Each row is a point on a tangle of strands that fork, close into loops and nearly touch. The rows are in no order.
Two points are linked if the straight distance between their rows is under 41.
sim: [-13 -38 -10   2  -2  14  26  -5   8   5 -25 -15  -5  -4  -5  -6 -14   4
  -5 -15  -5]
Mavus: [ -6 -13 -17  -2  21  -5  18  -7  -6 -16  -6 -12  -4 -14  -3 -21  21   5
  -9 -28  -3]
Getuv: [-21 -29   1   8  -8  16   6  -1   1   8 -18  -8  -7  12  -8  -1 -19 -12
  -6  10 -10]
direv: [ -5  -6 -26  11  -9   3  -6   0   4  -9   4 -20  -2   7  -8 -19  14  -6
 -19  -2  -2]
nadol: [  9   6  -3   9   2   0  17   8  24  -1  14   6  18   0 -22 -17   5  21
   0 -13   3]
sokab: [ 22  18  -3   6  -6  -9 -29  -1 -16   1   5   1 -10   8  20  26 -10 -22
  13  14  -7]
dud: [ -3  -2   9   8   8  -4  -1   5 -16  -5  -2   0 -16  10  -5   3   1 -16
   1  10  -9]
relat: [  1   2  -1  19   7 -11   2  16 -14 -12  -1  -7 -23  12 -13  -8   9 -11
   0  15  -2]
Lezof: [  4  33  -2 -26   6 -15   7 -10 -21  -7 -11  14  -3   6   0   2  24  -1
  21 -20  17]
Kofuf: [-10  16 -17 -27 -11   0  -3 -22   0 -10  11  -7   3  -4   7  -8  29   5
   0 -24  10]
bipo: [  0   1  12   8   7  -2  -8   0 -12  -2  12   2  -9  15   0  11   3  -7
   9  14  -8]
difeg: [  7   4  16  15   3   0  11  14   6   3  14   0 -12  12 -24  -8  -2   5
  23   9   4]
sabid: [-12   5 -13 -30   1   4   2 -28   9  -3   9 -11   5 -13   2 -11  22  10
  -5 -25  11]
Vota: [ 12   3   4  -3   4  -2 -20 -25 -18  -6  35  14 -10  12   7  24   9  -1
  12  -2  -6]
gili: [  0 -10 -12   1  15  -6  27   0   9  -8   0 -10  -2  -5 -15 -23  19  13
  -3 -26  -1]
Nek: [ -7 -19 -11   7   8   2   1 -10  -4 -17   6   8   9  -1  -2  -7  16   8
 -22  -7 -10]
tovi: [-14 -26  21 -21   4  16   6 -21   7  18  -6  20  15  -9  -2  12 -22  24
   4  -4  17]
pavo: [ -9 -25  -4 -12   7  14  13 -22  11  -1   3  10  16 -10  -8  -5   1  20
  -6 -18   0]
Mut: [-18 -22  -2   2  -2   1  25  20  -3  13 -43 -18 -18   1   2 -11 -17  -5
  11  -5   3]
rese: [-12 -12  18  -9  -7  16 -10 -14  -7  16  -6  -3  -7  11   6  16 -21 -15
   7  26  -4]
lemi: [ 11  29 -14  10 -19  -8 -22   3 -10  -2  27   5   6   2  11  13  13  -7
  -4   3   1]
kisuv: [ -8  -7  -7 -19  12   3  18 -11  -6  10 -24 -26 -17 -10   7 -11  12  -4
   6 -14  11]
lino: [-14 -22   4  10   5  -4  28  21  -6   6 -33  -4 -16  -3  -2  -6 -19  -5
   3  -5  -5]
noz: [ 13  28   2 -13   1  -2 -13   0   7  -3  27  26  23 -13  10  12  12  21
  -7  -8   5]
Minaz: [  9 -20   2   3   7 -12 -31   0  -8  -6   4  -1 -22  14  11  19 -18 -27
  10  20 -22]
tamiz: [ -8 -13  -4  12 -17  10   2  13   9  13 -28  -4  15 -12   6  -3 -29  -8
 -19  10  -7]
tagaf: [ 17   3  16  19  -2 -11 -10  26   4   1  14  -9 -28  13  -1   2 -19  -7
  26  23  -5]
fovur: [ -8 -12 -10 -29   7   7   9 -29   8   1   4  -5  14 -17   2 -12  11  16
  -8 -24  12]
telup: [-20 -28  21 -15   0  12  -4 -15  -9  14 -13   9  -7   4   9  16 -23  -9
   3  17  -2]
Labaz: [ 14  -9  13  14   6 -15 -21  14  -2  -1   9  -5 -31  16   6   9 -21 -15
  20  19 -13]
Baz: [  2  42 -12 -20 -18 -12 -14   1   4   1  -7  -2  11  -9  10  -3  18   1
  -2 -11  13]
Maba: [  7   3   7   3  15  -8 -16  -3 -25  -7 -11  12 -12  -2  18  27 -14 -21
  -3   5 -13]
pogu: [ -5   7 -11 -13  -7   3   1  -5   9   4 -16 -18   5  -5  10 -16   8  -2
   0  -5   5]
tapaf: [ 11   2  -9  22  -2   1  -3  18   7  -7  17   3  12  -5   2  -2  -3   5
 -19   9  -3]
poti: [  1  20  -5  15  -3 -16   1  14 -19 -11   7 -10 -19  17 -13  -8  18 -10
   3  13   3]
fifu: [ 10 -13   9  13  12  -1  -3   0   8  -8  34   9  -3   3  -6   7  -2  13
   2   1  -8]
nosag: [ -1   9  -6  -7  -7   3 -18 -27 -22 -11  27  13  -2  15   3  22  18  -6
   2   1  -3]
Gik: [  4  33   0  -1  -3 -13  -1   6  -9  -3  12   2  -1   9  -5   2  22   4
  14  -5   9]
lares: [  2  17  -8  12   3 -14   9  23   0  -9 -14  -8   4  -8   2 -19  15  -1
  -8  -5   1]
ven: [ 14  -4  18  13  -1   4   4  18  19  10   9   6   4  -5  -7   5 -24   5
  11   9  -5]
tizik: [ 15  16  12  -5   6  -4  -4   5  10   2  29  21  16 -10   3   5  10  20
  -2  -7   4]
Fifal: [  0  24 -20   9 -26   3 -18   3   7  -1  12  -4  15  -1   6  -1  15  -6
 -16   4   2]
Kini: [  0  -8   1   9  14  -4  10   2  -5 -16   5  15   9  -6  -4  -2  11  11
 -13  -7  -7]
dus: [ -8  -2   6 -16 -14  15 -21 -36   2   3  11   6  14   6   8  12  -2  -2
  -5  12   1]
Mosa: [ -2  14 -25  13 -14  -5 -13   7  -2 -12   1 -10   9   0   4 -10  16 -10
 -25   2  -4]
Miv: [-11 -19  -4  -6 -11  20  -9 -27   4   6   1  -5  14   4   0   3   3  -2
 -18   7  -5]
mibar: [ -9  -8 -13 -12  19  -4  19  -6  -8  -3 -17 -25 -16 -15   5 -18  17  -6
  -6 -22   0]
mozo: [  2  -2  28 -24  18  -1  -1  -7   5  12  -3  24  12 -17   3  14  -8  19
   4  -3  15]
teza: [-23 -34  10  -8  -5  15   6 -15  -3  13 -19  -1  -4   1   4   9 -20   1
  -5   5  -2]
besa: [ 18  17   0  -4   5  -5 -24  -8 -29  -8  -7  13  -9   1  23  33 -14 -27
   6   1  -9]
fiz: [ -6  32 -17  -8 -14  -8   0   3   3   0  -8 -18   5  -1   8 -10  21  -7
   6  -7   9]
virob: [ -2  13  11 -20  -9  10 -25 -29  -1   9  12  12  18  -4  10  22  -7   1
   0   8  13]
pize: [ 8 11 11  2  3 -1  6 10 10  2 10 13 10  0 -7 -5  7 17  8 -7  6]
latos: [-16 -31  -9 -13   7  10  23  -9  -1  10 -26 -20 -13  -6   4  -5  -5   3
   6 -14   3]
pevu: [ -2 -11 -20  12   2   2   7   1   0  -8  -3 -23 -10   4 -15 -22  16  -4
 -10  -3  -4]
Vabab: [ -3  -2   7  16 -16  14  -9   8  11   9   3 -11  -5  11  -3   2 -13 -12
   3  26  -4]
garan: [-12  11  -2  -5  -5   1  -9 -15  -8  -6   0  -1   5   8   1  -1  16  -6
   0   3   2]
Bok: [-10  -2 -18 -17 -15  15  -4 -17  10   9  -7 -29   7  -7  11 -13   7  -7
 -11  -6   3]
dez: [ -1  26   3 -24  -4  -2  -6  -9   5   3  -8  10  16  -8   3   3  11   8
  -1  -6  15]
tum: [ -2 -11   8   6 -12  14 -23  -7   5  11  12 -11  -6  14   2  12 -12 -14
   1  24  -9]
gomek: [-10  -9 -14  -9 -19  17 -11 -22  14   3   1 -20  17  -3   6  -9   3  -1
 -19  -2  -4]
Vinuk: [ 14  -1  -3  26   3  -1   8  27   8 -10   4   6   6 -10 -10 -10 -14  -1
 -18  11  -7]
Nanib: [ 23  18 -12  19 -12 -13 -25   8  -6  -2  37   2  -6   4   7  12   7  -4
  -5  10  -2]
vez: [ 17   9  -5  12  -8  -7 -33   5  -5  -2  19  -3  -8   7  11  20  -7 -12
   3  17 -11]
Sas: [ -8 -35 -17  15   7   8   9   3   3 -12  -8 -15 -12   7 -21 -19   3  -8
 -15  -3  -8]
Pinub: [  5  32  10 -31 -10   7 -18 -17   6  10   6  14  24  -5  10  14   2   7
   2   0  17]
Dibuz: [ -4  20  -6   4   5 -15   6  15 -16  -5 -31  -9  -8  -5   8 -12  11 -13
   0   1   1]
Nefo: [ -7  -3   0   6 -14   8   8  13  15  20 -36 -13   9  -7  10  -6 -21  -6
  -2   9   5]
Sudun: [  4  25 -12  13 -12 -14  -5   6 -15  -6  17  -6 -10  15  -9  -6  27  -5
   4   7   4]
depiv: [ 5  1 22 -1 10 -1 16 13 14  9  2 21 11 -8 -9  0 -3 21 13 -7  4]
digod: [ -1 -14 -26   2   5   5   8  -4   8 -14   4   1  21 -14   2 -17   9   8
 -29 -14  -7]
fimu: [ -9 -14  30 -29  10   2  -2 -16  -2  18  -7  26  11 -13  -3  17 -22  24
   5  -3  20]
Fif: [ -4  27 -13 -25  -2 -13   1 -19 -14  -9   1   1  -3   3  -1   3  32   3
  10 -23  14]
gobe: [-14 -38  -7   8  -3  13   9  -6   8   2 -15  -7  -2   7 -14  -8  -8  -3
 -14  -2 -13]
zep: [ -5 -17  14  16  14   2  18   8  -2  -7  13   2 -18  13 -24  -8   0   9
  16   0  -1]
pufaz: [ -4  24  -1 -13   8 -18   8   5 -19  -5 -32  -1  -3  -5   9  -3  11  -8
   8  -5   8]
lora: [ -4 -27   7 -14  -1  14  11 -19  15   6   0  16  21 -11  -5   1 -11  23
  -3 -10   8]
Lir: [  8   2  24 -17  11   2   9   9  11  18  -2  23  12 -13  -2   7 -14  22
   9  -3   6]
Fize: [  7  -1 -13  -4   0   2  20   7  26  -3   3  -6  13  -8 -20 -25   7  17
   1 -23   3]
tefol: [ -3 -14   2  20  11  -7  27  29  -4  -5 -23   3 -10  -7  -7 -10 -19  -3
  -4   2  -6]
tal: [  2  31   1 -13  12 -16  12  -3 -26  -9 -21   9  -9   7   6   4  19  -9
  18  -6  10]
Doveg: [ -4  13  17   6 -14   8  -5   7   8  16   0  -9   3  12   2  -2 -12  -7
  16  21   6]
tegi: [  2  18 -14  14  -1 -12  -3  18  -8 -18  -2  -2   7  -5   0 -16  18  -1
 -18  -3   3]
rini: [  1   1  24   5  -9   8  -3  15  16  21  -8   5   4  -3   7   6 -27   2
  16  14   3]
Dap: [ -9   8  -9  -5 -11   3 -13 -24 -12  -6  20  -1  -1  17   0   9  21  -5
  -4   1  -4]
sapub: [ 23 -13  -2  20   6   4  -4  12  12  -9  35   8   6  -3  -8   1 -14  11
 -12   7 -10]
Guf: [ 14  -5  15   5  16  -8  -8 -12  -2  -7  34  17  -8   8   2  16  10  10
  18  -5  -6]
bor: [ 11   1  17  22   2  -2   2  20   9   1  16  -5 -22  17 -15  -4 -13  -2
  20  19   3]
Dasip: [  0 -10  14  12  21  -9  18   8  -4  -9   3  11  -8  -1 -15  -5   2   9
   7  -4  -5]
komu: [  4 -11   3  16  -2   8   9  32   8   3 -19   7  10 -12   8   2 -39  -5
 -18  13 -13]
nedi: [ -9 -11  -8   1 -12   8  18   7  13  18 -36 -25   0  -4   5 -11 -16  -3
   5  -1   7]
birel: [  8  -5   0  19  10  -7  20  35  -2  -5 -20  10   1 -15  -1  -7 -22  -4
 -16   3  -7]
tos: [-1 23  8  0 -4 -5 -9 -6 -9  2  2  4 -2  7  4  9 11 -6 15  9  6]
lomez: [ 11 -15   1   3  15 -18 -24   2 -17 -11  -5  10 -22   3  18  24 -22 -21
   2   8 -23]
Peva: [ 20   1  15   1  -1   3  19  24  31  12   9  17  15  -5 -18   3 -21  20
  12  -5  -2]

A fork is a point with three links, a tip a point with one. Leave the first point through the second and follow the links. Name the first fork or tip that comes.
tum, Vabab | depiv
Gik, Sudun | tos
Doveg, Vabab | gobe
nosag, Vota | birel
difeg, zep | digod
lora, pavo | Mosa
sim, latos | pize

Name the points in between on the shortest way along the links from the first point to the second, in order.
tefol, Dap | birel Vinuk tapaf sapub fifu Guf Vota nosag
Vabab, sabid | Doveg rini ven Peva depiv Lir mozo fimu tovi lora pavo fovur
kisuv, nadol | mibar Mavus gili Fize
Fifal, nadol | Mosa direv pevu Sas gobe sim latos kisuv mibar Mavus gili Fize
noz, mozo | tizik pize depiv Lir
Baz, dus | dez Pinub virob
